Each row is a point on a tangle of strands that fork, close into loops and nearly touch. The rows are in no order.
In the rows, 128 means zero.
Points whose rows are less than 93.3 apart are linked; no others are. Some points are linked to none.
q_171: [124 132 116 134 106 141  97 122 124 129 130 121 132 123 111 168  98 144
 133  77]
q_520: [136 131 127 140 114  97  57 118 119 137 122 102  91 113  49 138 110 138
 170  68]
q_833: [123 122  77 102 146 135 100 136 143 186 152 143 185 113 117 166 138  90
 121  99]
q_9: [134 139  78 110  87 183 111 183 121 192 159 142 115 159 176 163  85 123
 128  60]
q_742: [113 135 152 148 130 134 120 101 135  96 133 101 121 133 150 161  83 146
 122  70]
q_130: [150 135  98 167  97 142 127 129  98 126 124 127 121 138 100 129 104 157
 131 151]
q_601: [124 128  76  97 130 120 151 123  81 192 149 146 147  95 176 116 173 124
 139 177]
q_778: [128 138 152 132 119 119  68 148 167 103 139 125  89 158  82 149  87 109
 146  38]
q_976: [132 129 125 154 112 145 142  88  97  94 132 114 131 122 148 157  84 182
 116 111]
q_238: [ 99 125 195 128 169 117 145 136 182  83 144 114 126 164 159 110 125  86
 124 118]
q_798: [112 127 113 105 143 130  97 114 148 138  94 114 146  67  60 161 174 120
 129 105]
q_785: [132 131 136 109 131 114 144 103  59 139 136 115 107 121 202 132 130 173
 150 111]
q_268: [ 99 126 136  93 137 110 100 119 111 179 171 112 113 120 154 123 131 100
 179  76]
q_725: [152 151 136 122 121 136 165 178 131 105  76 154 103 133 136  93 182 119
 106 235]
q_75: [158 126 159 158 110 111 131 135  67 107 141 117  76 176 139 103  85 167
 170 129]
q_906: [122 130  78 123 102 156 104 166 116 206 175 135 136 149 157 125  97 105
 151  91]
q_545: [132 127 118 166 124 120 141  86  89 120 113 114 134 107 115 113 117 175
 137 168]
q_232: [122 130 101 106 108 158  90 155 126 183 161 136 105 135 152 164  93 129
 141  23]
q_539: [137 128 144 120 141 111 170 118  65 124 132 123 125 122 218  99 136 165
 142 175]
q_483: [162 148 132 138  80 167 120 176 146 116 145 150 100 195 132 146  78 130
 126  90]
q_297: [129 125 115 133 148 113 113 104 117 136 100  98 118  70  59 117 169 141
 161 172]
q_955: [136 120 122 141 134 173 154 149 187  78  94 150 179 146 114 154 117 123
  52 143]
q_733: [161 150 143 123  93 109 100 178  99 131 128 140  66 173  81 100 114 134
 178 122]
q_966: [118  99 153 160 160 135 125 117 192  89 140 121 179 151 125 158  77 117
  85  94]
q_217: [165 144 153 143 107 123 134 173  93 117 136 142  80 184 129  83 103 135
 166 154]
q_340: [142 152 158 109  98 142 142 193 166 104 137 145  94 198 161 130 109 102
 125  97]
q_499: [119 125 123 133 163 132 152 122 185 110  97 137 169 107 105 124 174  96
  87 176]
q_321: [122 144 170  88 142  80 123 113 104 135 102 106  76  78  97  98 188 130
 173 132]
q_584: [151 123  72 148  76 160 107 149  80 172 145 126 107 136 152 155  80 173
 147  77]
q_550: [115 120 166 122 164 132 128 167 206  97 108 129 153 128 104 107 165  74
 107 157]
q_852: [122  97 103 158 159 147 162  57 148  96 106 137 180  90 125 130 141 150
  59 187]
q_921: [125 131  88 103 108 139 112 138 134 173 130 127 147  96 108 170 141 128
 135  82]
q_400: [116 145 176 105 121 103  94 126 175  87 107 121  72 142  91 136 114 122
 123  40]
q_140: [152 120  76 143 119 108 143 124  28 170 119 129 125 114 146  90 145 188
 155 206]
q_476: [126 114 124 158 128 147 179 108 152 101 129 139 160 153 165 145  99 131
  76 147]
q_834: [140 138 148 133 112 131 134 185 144 117 123 148 119 171 105  83 144  91
 135 192]
q_562: [132 118  88 139 132 154 155  96 132 119  92 131 166  76 120 151 166 160
  76 184]
q_588: [145 135 168 146 112 103 117 113  89  89 126 113  68 141 102 114  84 169
 168  95]
q_617: [155 135  94 139 104 154 145 129 110 116 100 137 146 109 111 149 133 151
 101 164]
q_241: [128 127 138 151 119 131 100  88 125  91  98  91 104  79  46 155 138 168
 141 103]
q_65: [ 99  98 147 138 186 107 154  98 160 116 158 129 167 137 150 101 115  88
 103 142]
q_821: [136 119  58 128 133 148 131 121 149 158 119 172 212 110 110 158 137 103
  80 161]
q_367: [126 115 118 140 148 118 164 144 147 140 148 151 147 173 141  68 142  84
 107 216]
q_285: [112 150 185  70 128 133 151 158 150 115 148 137 106 172 205 130 141  90
 125  75]
q_497: [123 118 134 171 135 158 167  99 169  56  96 143 165 148 140 138 111 145
  48 172]
q_488: [120 122 146  94 157  99  78 113 147 139 104 106 120  64  54 128 179 114
 168 102]
q_522: [121 132 165 137 108 113  68 118 125 126 150 102  62 147 101 128  72 140
 166  41]
q_974: [113 117 182 150 154 132 128 143 193  89 142 120 140 175 111 125  80  85
 109 109]
q_942: [137 134 143 138 107 147 164 171 154 110 143 145 128 183 139 103 110 104
 104 165]
q_781: [140 157 140  68 116 125 159 147  88 133  82 160  99  92 176 151 201 153
 121 130]
q_959: [109 118  78 104 125 130 144 124 101 191 165 144 170 113 205 128 137 105
 119 140]
q_513: [137 120 120 137 144 114 162 103  94 135 143 139 148 133 177  96 133 142
 108 199]
q_645: [137 141 142 128 115 152 174 135 107 102 114 144 124 139 175 153 131 161
 112 138]
q_677: [109 126 108 100 129 134  73 137 132 192 170 113 137 117 149 156 115  87
 158  42]
q_386: [142 122  46 128 108 142 144 136 121 174 142 165 180 142 131 126 126 102
 102 162]
q_444: [142 114  62 143 119 125 111 126  97 188 157 136 162 130 108 113 113 120
 140 172]
q_341: [124 104 107 181 132 141 156  58 129  80 104 104 160  96 121 156 115 172
  90 152]
q_296: [150 164 140  95 109 152 175 148  76  94  74 158 113 126 200 153 171 174
 106 141]
q_304: [126 132 190 125 150 109 143 109 120  83 102 112  78 128 137 110 152 143
 145 151]
q_151: [117 116 151 141 111 113  89 106  88 144 164  98  69 132 153 109  71 157
 187  53]
q_746: [122 109 157 167 160  97 112 104 157  96 127  99 124 129  77  99 107 115
 141 149]
q_183: [148 127  81 139 119 114 147 117  81 156 117 138 141 104 116  92 153 139
 144 216]
q_379: [143 134 130 134 112 152 150 169 190 105 121 159 158 181 124 143 125  96
  77 142]
q_765: [110 123 156 102 164  92 118  78  97 138 122 104  96  78 141 126 174 148
 175 124]
q_524: [ 99 103 175 132 183 114 113 120 196 100 123  99 137 120  90 101 143  95
 123 139]
q_999: [112 106 127 140 155 102 109 155 157 156 181 129 157 176 106  71 114  67
 137 167]
q_526: [122 137 164  85 155  83 104 125 146 132  82 114 100  74  65  97 210 103
 161 144]
q_205: [144 140  85 115  90 148 136 159  67 165 128 138 122 128 166 149 123 156
 127 105]
q_504: [112 116 156 157 153 112 142 114 150  94 113 115 123 136  88  68 144 117
 126 189]
q_590: [155 150 152 137 110 122 139 161 144  94  88 142  93 158  80  89 148 131
 132 179]
q_45: [132 118 123 174 126 145 120  74 126  73  87  92 122  90  80 156 103 183
 118 127]
q_26: [121 110  99 150 133 133 154  81  88 147 158 135 158 141 178 114  97 146
 123 145]
q_136: [145 127  95 167  99 154 123  95  83 140 137 113 118 125 155 163  70 197
 143  83]
q_626: [100 137 178  91 165 112 138 158 174 131 166 123 129 151 176 123 138  67
 132  95]
q_872: [150 153  64 107  71 159 133 154  75 158 105 156 144 107 153 188 152 163
 121 126]
q_463: [114 135 163 116 141 122 161 110 123  91 119 120 121 117 165 134 153 141
 122 133]
q_468: [146 140 155 143  91 144  95 171 150 102 132 131  86 190  80 142  60 130
 129  59]
q_87: [133 135  67 112 129 120 154 129  85 169 121 151 160  81 134 127 187 139
 119 211]
q_941: [150 125 109 143 124 129 135 163 144 157 160 160 145 178  95  71 117  87
 122 183]
q_178: [109 102  79 116 165 108 110 112 147 197 166 145 202  97 128 126 140  83
 121 137]
q_523: [134 138 128 137 109 106  98 119  81 137 131 103  83 115  90 132 111 156
 178  89]
q_764: [107 124 159 112 156 108 129 166 173 144 162 126 130 177 142  84 117  66
 150 141]
q_392: [147 155  88  92  97 141 154 131  78 150  98 147 124  80 162 168 191 167
 116 140]
q_16: [ 96 117 200 116 160 102 108  97 152  96 141  97  91 127 126 126 114 109
 153  75]
q_796: [137 134 121 126 108 109  76 113 147 114  96 115 111  88  16 163 131 132
 150  80]
q_187: [101 126 162 119 160 112 103 109 142 142 175 103  91 139 151 114 103 108
 180  70]
q_158: [123 121 130 124 108 129 110 118  73 163 153 116  96 131 179 130  93 160
 160  81]
q_490: [124 123  96 134 131 141 112 123 162 129 102 123 178  79  89 171 148 122
  98 135]
q_715: [113 141 135 104 119 108  87 158 155 156 143 124 103 131  89 116 138  88
 166  84]
q_712: [122 126 119 129 146 116 119  96  92 141 133 107 127  90 141 122 146 139
 157 151]
q_827: [135 111 109 132 145 123 145 125 146 131 130 155 175 125 105  96 159  97
  92 210]
q_607: [114 135 182 117 146 108 102  97 159  88 111 105  94  96 101 142 135 134
 126  56]
q_659: [124 154 167  89 112 148 178 169 142  85 135 153 111 163 231 135 143 123
 105 109]
q_928: [131 131 185 134 140 126 136 139 152  84  80 112  96 123  89  92 168 130
 131 178]
q_451: [ 92 106 103 111 145 128 147 102 130 162 160 136 188 114 165 114 147 103
 110 142]
q_802: [152 146 119 113 100 138 148 176 119 142 118 163 120 162 155 120 162 130
 128 164]
q_734: [ 87 107 163 138 166 138 147  93 166  88 136 109 174 119 158 162 105 116
  83 105]
q_28: [134 102  72 150 132 146 116 107 164 147 114 136 213  85  91 181 114 130
  61 123]

How many points has the smallest loop of links through each point below? Write 0 if it is on no loop.
q_499 => 11
q_607 => 0
q_341 => 0

A tip is a point with one link. Name the tips that can be reached along the links from each point below, in the order of the rows.
q_821 => q_733, q_444
q_942 => q_140, q_476, q_659, q_734
q_151 => q_906, q_340, q_26
